Points on a hilly landscape, in no order, each with its height.
From any point a ball takes the steepest step (drop divided by distance) to one of its 2 nearest points. It stops when none of these is lower. Distance is the straight distance between rows; heights are no part of it.
Leg: [ 14 -18  25  -3 -11  -6  -6 -21   6   2 -10 -42   4 -19   7  25  -2  22
 -14  -2]  (h 3.88)
rade: [  6 -27  17  -8   5   1 -19  -9  29  -1 -27  -6   9   1  -5  19 -23  12
 -36   3]  (h 1.12)
Fovem: [ -8   2  11   6  -8  -6  17  16  -3   9 -18  34 -22  -4   9  30   2 -18
   0 -23]  (h 4.19)
bupip: [  8   6  21  19   2 -22   9  -4 -31 -18 -15  -1 -12  27  -2 -16   7   2
  16   1]  (h 5.69)
Sivot: [  6  13 -12   0  12 -32  46  31 -19   9   0  43  17  16  13   7  13   9
  16  11]  (h 6.99)
Baga: [ 19  31 -19 -17  -5  16 -14  -8 -31  14  19  14 -21   4  17 -28  19 -13
  -2   5]  (h 3.92)
gem: [ -4  -1   9   0   6  16 -17 -14 -13 -10  -9   6 -11  -7  -9  16 -13  -5
 -39  -4]  (h 5.32)
larit: [ 12   6   7 -10   1  12 -13 -12 -12 -32  -4  15 -11  -4   7  -2  -1  -7
 -22  -5]  (h 5.03)
finum: [ -5  11 -28  -1   6  19 -35 -32   4  10   7  -8 -24 -18  16 -19  -1  -7
  -9 -17]  (h 2.22)
fef: [ 20   1  22   8 -10  -8  22  -6 -30   2  -9  -8  14  29  -1  -1   3  12
   0  -3]  (h 5.02)
Zir: [ 14 -16   9 -12  13 -21  11  -7   5  -1  -1   1  -2   1  16   9  20  14
  11 -25]  (h 4.31)
Givig: [  7  -4  -1 -15   6  30  -7  -6  36  -5   0  -1  -4   2 -12 -16 -23   2
 -31  26]  (h 2.90)
fogud: [-15   2  -3  18 -16  13   0   8 -12  -3 -25  14  24  11 -19  24 -28 -17
 -21 -13]  (h 5.98)
Keseb: [-33 -10  10 -13  14  16 -17 -16 -13  14 -17  -8  11   2 -23  -8  11  -1
  -2  -3]  (h 2.86)
vosas: [ 10  -7  12   6 -14   8  -8 -44  -7  10  -2 -39 -13 -10  12  10   8  18
  -6 -13]  (h 3.54)
Ledup: [ -5   5  16 -15  18 -10 -10   9  16   2  -2   4 -10  -2 -18 -12   9  -4
  21 -21]  (h 3.32)
pem: [  2  -1 -15  -5   7   6 -17 -31  29  41  27 -41 -21  -8  24 -23  -5  18
   2  11]  (h 4.28)
tilit: [  9 -33  14   0 -14  -4 -10  -2   1 -13  -1 -18  17 -10  -5  16  -1  16
   0  13]  (h 4.20)
tilag: [ 14  26  -2   1  -5 -21  38  32  19 -11 -13  15  16   7  24  23  17  -9
  16 -11]  (h 7.88)
giroz: [ -2 -13   7   0 -13  -8  -6   5 -15  12   6   6 -18  -3 -13 -17 -22   1
   4  18]  (h 5.19)
sek: [ -8   8 -10  12   3  -8 -14  21   7  14 -15 -21 -18 -10   6 -37   3  -7
  34 -12]  (h 2.00)
Kam: [ 37   8 -18  -7   0  -2 -38 -12 -12  -5  10  32 -38  12   8 -13  11 -10
  13  -4]  (h 3.93)
nute: [ 23  -4 -20   5   1   9  -1   5   2  16   7 -15  25  -8 -14  -4  -3  17
  16 -12]  (h 0.43)
mibob: [ -8   3 -11  -5   7 -11  32  27  -9  20   4  32  -1  -3   4  -1  14  -4
  21   6]  (h 6.05)
Mopag: [ 14   3   7 -14  13  22  -8  16  -6  22 -18 -15  -9   3   7 -24  10  -3
 -14   8]  (h 2.30)
duged: [  3  12  19   8   5  14  -2 -24 -26 -18   2 -22   9  12 -16  -8  -8   9
 -27  24]  (h 4.70)
zimur: [ 18  15   4   6  -6 -22  26  23  11 -19  -4   6  36  24   7  22   7  -2
   6 -13]  (h 7.40)
fotes: [ 11 -13  21 -23 -29 -10  -4   8  -4 -17  -2  -4  26 -10  -9  10   5  10
  -6   8]  (h 4.51)
Fod: [ -2 -27  14  -4   9 -25  -3   5 -12 -23 -14   3  20  10   6  30  -1   5
 -29  -5]  (h 1.29)
Zeto: [-15 -26  24   0   8 -11  -3 -12  10 -15 -29 -13  14   6   5  23 -15   5
 -36   3]  (h 0.13)
sile: [ -1  10   7   5   5   9   3 -18 -19 -27   1   1  -4  19 -10 -18  23  -7
  17  -3]  (h 6.14)
nosip: [ -3  -1  -5  16  -4  32   1 -53   6  22  -7 -33 -15   2   2   0   0   9
 -16   4]  (h 2.98)
tef: [ -7   6   7  18 -18  -9   8  24 -13   2  -3  10  37  24 -16  38  -8 -17
 -24 -14]  (h 6.58)
fuvi: [ 18   7 -20  12  19 -29  22  26 -23  -7  14  26  20   8   3   3  -4  15
   4  18]  (h 7.74)
Sali: [ -3   9   5   2 -18   0   3  10 -10 -33  -9  11  -1   5  -3  -4  37 -15
  32   1]  (h 6.43)
dufip: [-19  13  16   2  -4  15  17  -5  13  -1  20   4 -11  -9 -26  13 -12 -13
   5  -7]  (h 2.94)
bota: [-36  -7 -17  -8  -1  15 -28 -56  -2  16  27 -23 -30  -4  30 -18   0  -6
  -6  22]  (h 5.12)
sug: [  1  -4  22  -5  -7 -37  23  28 -24  23   6  25  11  13  -5  28  -4   8
   3   3]  (h 6.62)
molav: [-18  10 -30  -9  13  24 -28 -16  -4  16  13  14 -17 -19   0 -16   8 -18
  -2  -9]  (h 1.60)
vetav: [ -4  11 -19  -3   1   7 -18 -25  15  37  -2 -17 -18 -26   6 -14  -9   4
   0 -23]  (h 2.88)
noni: [ 12  -4  -4 -11  -1  10 -13 -14  26 -10  16   3 -10   4  -2 -24 -15  10
   1  14]  (h 3.65)
zugu: [ 32  11 -26   4  -7  14  -8 -15  -7   6  35  -3 -11  -5   9  -5  -4   8
   4   1]  (h 2.40)
pomib: [-26  -2   6  10  13  -7   0 -11  -1   8 -21 -55   8 -30  10   5   9  13
  -3   0]  (h 1.33)
boko: [ 11   0  25 -11 -13 -27  32   2 -27  12  -2  21   6  29   5   7  -9  15
   2   2]  (h 5.82)
Suti: [-13  15  -7  10  -4   4   0  12 -20  -3  40   7 -23 -17  -6 -17  -1 -16
   3  23]  (h 4.35)
zavuz: [-12  17 -17  15  -8  -2   1  21 -16 -41 -11  25  -8 -13   7  -1  17 -22
  18   7]  (h 6.75)
Fato: [ -9 -24  -3  -5  -2  -2   2  28 -17   1 -21  12  30  17 -14   3   2   4
  -2   2]  (h 4.32)
dezug: [ 26 -20 -22  14 -14  -2   0  -2  -2 -27   4  27   7  20  -7  -4   0  10
  22  10]  (h 6.76)
dasi: [-11   4 -16  29 -23  18  10  12   1   1 -20  12  -1   4 -16  10 -20 -24
   6 -13]  (h 5.48)
Pag: [-14   0   6   0   2 -17   4  12  19   2 -22   1  -8   1   0 -28  -5  -2
  32 -10]  (h 3.38)
fesi: [  1  -9 -10  14  -7  41 -12   2  17  22  -8 -19  -6 -13 -21  17   5  -9
  -6  -3]  (h 1.30)
pofun: [ 12  26   2  11  -4   2  38  18  21   1  -3  -7  -7   5  18   3   8  -9
  15 -19]  (h 8.38)
gufod: [-12  -6  -1   5  13  21   3 -26   8  22 -13 -35   9   2  -2  -2 -12  14
 -29  24]  (h 2.11)
kuvuv: [-16 -16   6   3  18 -29  14  -3 -19 -30   3   4  34   0  14  16   3   9
 -12  -8]  (h 2.34)
sete: [ 29   6   0  -5  -2 -11 -13  -2   1 -16   5  28 -27  -2   2   1   4  -6
   5  -6]  (h 4.56)
Fizeg: [ 15   7  25 -31 -27  -7  11  12  13  -7   5  -4  17  -2  -6 -10   7  10
   8  15]  (h 4.85)
Tipum: [ 13   5  12 -18 -21  -8   6  -5  12 -19  22  10  -7   1  -5 -18   6   9
  21  19]  (h 4.33)
soza: [ 27 -19 -23  14   6 -23  14  17   0 -20  -5  24  23  13  11   4  -5  18
  15   8]  (h 7.22)
mura: [ 24  -2   3   1   4  -1 -13  -8  19   4   0 -34  11  -3 -13 -10   2  15
  18 -11]  (h 1.53)
sepur: [-13 -12   0  15   0  27  -8 -16  14  11  10  -1 -17   5 -25   7  -7 -13
   6 -10]  (h 2.16)
Dapav: [ 18 -10 -18  18   7  35 -18  19  24 -12  -7 -15  -1  -3 -13   1   3  -5
  -7   4]  (h 2.14)
rarez: [ -4   8 -17  -3   1  -1 -20 -17  30  38  28 -23 -33 -15  13 -15 -14   5
  17 -11]  (h 3.63)
minod: [ 20   9 -25 -12 -10   3 -31 -22 -10   4  36  14 -24   0   9 -20   8  -2
   9   2]  (h 3.21)
foza: [-11  25  -7 -18   0   6 -17 -15 -28  26  19  -7 -31   0  23 -38   5 -15
   1   5]  (h 4.50)
vanak: [ -3  17  10  -5   4 -25   0  41 -15 -32  -6  37  16   2  -6  32  -1 -18
 -19   2]  (h 7.60)
daso: [  7  16 -14  10  -3  11  19  11  27 -10   1   8 -15   4  23 -20   1 -10
  13   0]  (h 8.71)
getun: [ -8   2 -18  -8   4  12 -28 -46  12  37  30 -43 -25   7  34 -25  10   2
  -5  25]  (h 4.76)
gegi: [  7  11   1   8  -3 -25  12  17  24 -40 -14  10  26   7   2  14 -16   0
  -1 -11]  (h 6.96)
guruv: [ 11   4  10  11 -21 -41  15  30 -18  17  -4  21  27  23  -7  43  -7  -2
  -7 -10]  (h 7.34)
gulo: [-23  -2 -11  23   7   5 -10   0   5   9 -16 -36  -4 -26   3 -18  -5   2
  13  -1]  (h 0.41)
zofo: [ -1 -12  23 -25  16 -20  22 -14  19   7   5   4  15  -3   7  20   0  15
  -9 -21]  (h 4.97)
sib: [  3 -15  -3  12 -26  -7 -18  16 -10  -7  -6  24 -32   5 -14 -19 -20  -3
  24  21]  (h 5.83)
gad: [-25 -13  13   5   6 -10  18   2  -8   8 -12 -22  -2 -24  26   9   1   2
  -4  -7]  (h 2.24)
Sazo: [  2   2  -3  -7  10  12  -2  16   7   7   8   5   2 -21  -5  18 -15  -3
 -31   4]  (h 5.80)
Bok: [-13  14   8   7  -2   9  21   2  -9  -5  32   5 -14 -13  -5  14  14 -11
  16   4]  (h 3.62)
vima: [-40 -12  -7 -11  10  18 -18 -13  -5   8  -9   9 -11  -8  -7 -23  11 -14
  14 -12]  (h 2.32)
mafi: [ 10   3  13   0  32  -3  -2   8  19 -11  12 -24   5   1 -15 -11  13   6
  12  -2]  (h 2.38)
Kenik: [  6  17  -9   9   8  -7   8  27 -17 -36   2  37  10   5 -13  21  16 -17
   6   4]  (h 7.15)
Zurok: [-24 -18   7  -1  13   8   2   3 -29  24 -16  -5  25   6 -14   4   8   2
  -6  -7]  (h 3.47)
Puv: [-27  -4   7  -9  26  -4   5 -20  -8 -22   6  -9  43  -4  -9  12   4  11
 -15  -6]  (h 3.20)
nafi: [ -6   7  -8  16 -21  14   3  17   4   6  -8  18 -25 -14  -2  18   0 -26
   5 -21]  (h 4.95)
det: [  7   4 -28 -10   8   9   8   9  24 -11   0  33 -12  14  17 -27  14 -11
  15   9]  (h 8.99)
gekap: [-18 -13   7   4  14   5  -1 -27  -8 -12   0 -28  46   8 -22  16   4  14
 -23  18]  (h 3.69)
gidum: [  5   2   0  -4  10 -19  19  17  34  -7  -8  25   4   4   7  11 -23   5
  -7  -6]  (h 6.36)
tuvev: [  0  -5  -6  -6 -12   3  12  32  -6  12 -22  11  10   5   1  -2  18  -6
  11  -5]  (h 5.10)
Zupid: [ 26  11 -35   4 -10  26  -9  -7   3  11  26 -17  12 -16  -9 -10  -2   8
  10  -4]  (h 1.54)
Mareg: [-14  -7  18  -9  21 -21  13  -1  31   8  -3  13   3  -5  -5  13 -30   7
 -12 -21]  (h 5.66)
Zop: [-15  15   2  -9  11 -16 -10  10 -11 -15  27  17 -26 -33  11 -14  10  -8
   9  13]  (h 5.01)
sekob: [ 11  -1   5  -2  21  13  -3   1   8  19 -10 -30   4   2   5 -16  -2  16
 -21  20]  (h 0.86)
luf: [  4 -21  17 -22  -9  18 -21  -1  22   7 -20  -2 -11   0 -21   0 -21   5
 -29  16]  (h 2.03)
posas: [ 17   6  -6  -7  -2  -1   8  25  10  16   9 -19  41  -5 -25   3 -15  13
   3   3]  (h 1.88)
remo: [ -8   3  26  10  -5   7   5 -20 -23 -17  -5 -24  30  21 -15  21   1   3
 -24   4]  (h 4.21)
zoz: [-35 -15  16   1   9 -10  24   5  -4   4 -13   8  -7 -11  13  22   7 -13
   4 -23]  (h 3.16)
Gituv: [-28   9  -8 -10 -13  12 -11 -22  -9  13  24 -16 -37 -12  46 -24   1 -12
  -9  13]  (h 4.99)
muz: [  3 -21 -12   7 -17  -1 -12  17  16 -15 -10  27 -11  16 -18 -14  -4  -2
  27  12]  (h 6.33)

For each start below, name the point where the ball stops.
Kenik => fef
fotes => sekob
getun => molav
Fizeg => Zeto
gem => nute
remo => Zeto
Mareg => nute
Gituv => nute

Call two points neighbours if one is among the 2 nearest of the other. Go from one point of each pair to the other, from neighbour to neighbour, staying as low as possible. Name the highest point that can't be avoided.
fef and sekob => guruv
nute and gulo => Pag
Zeto and molav => tuvev
Zeto and sekob => Fizeg
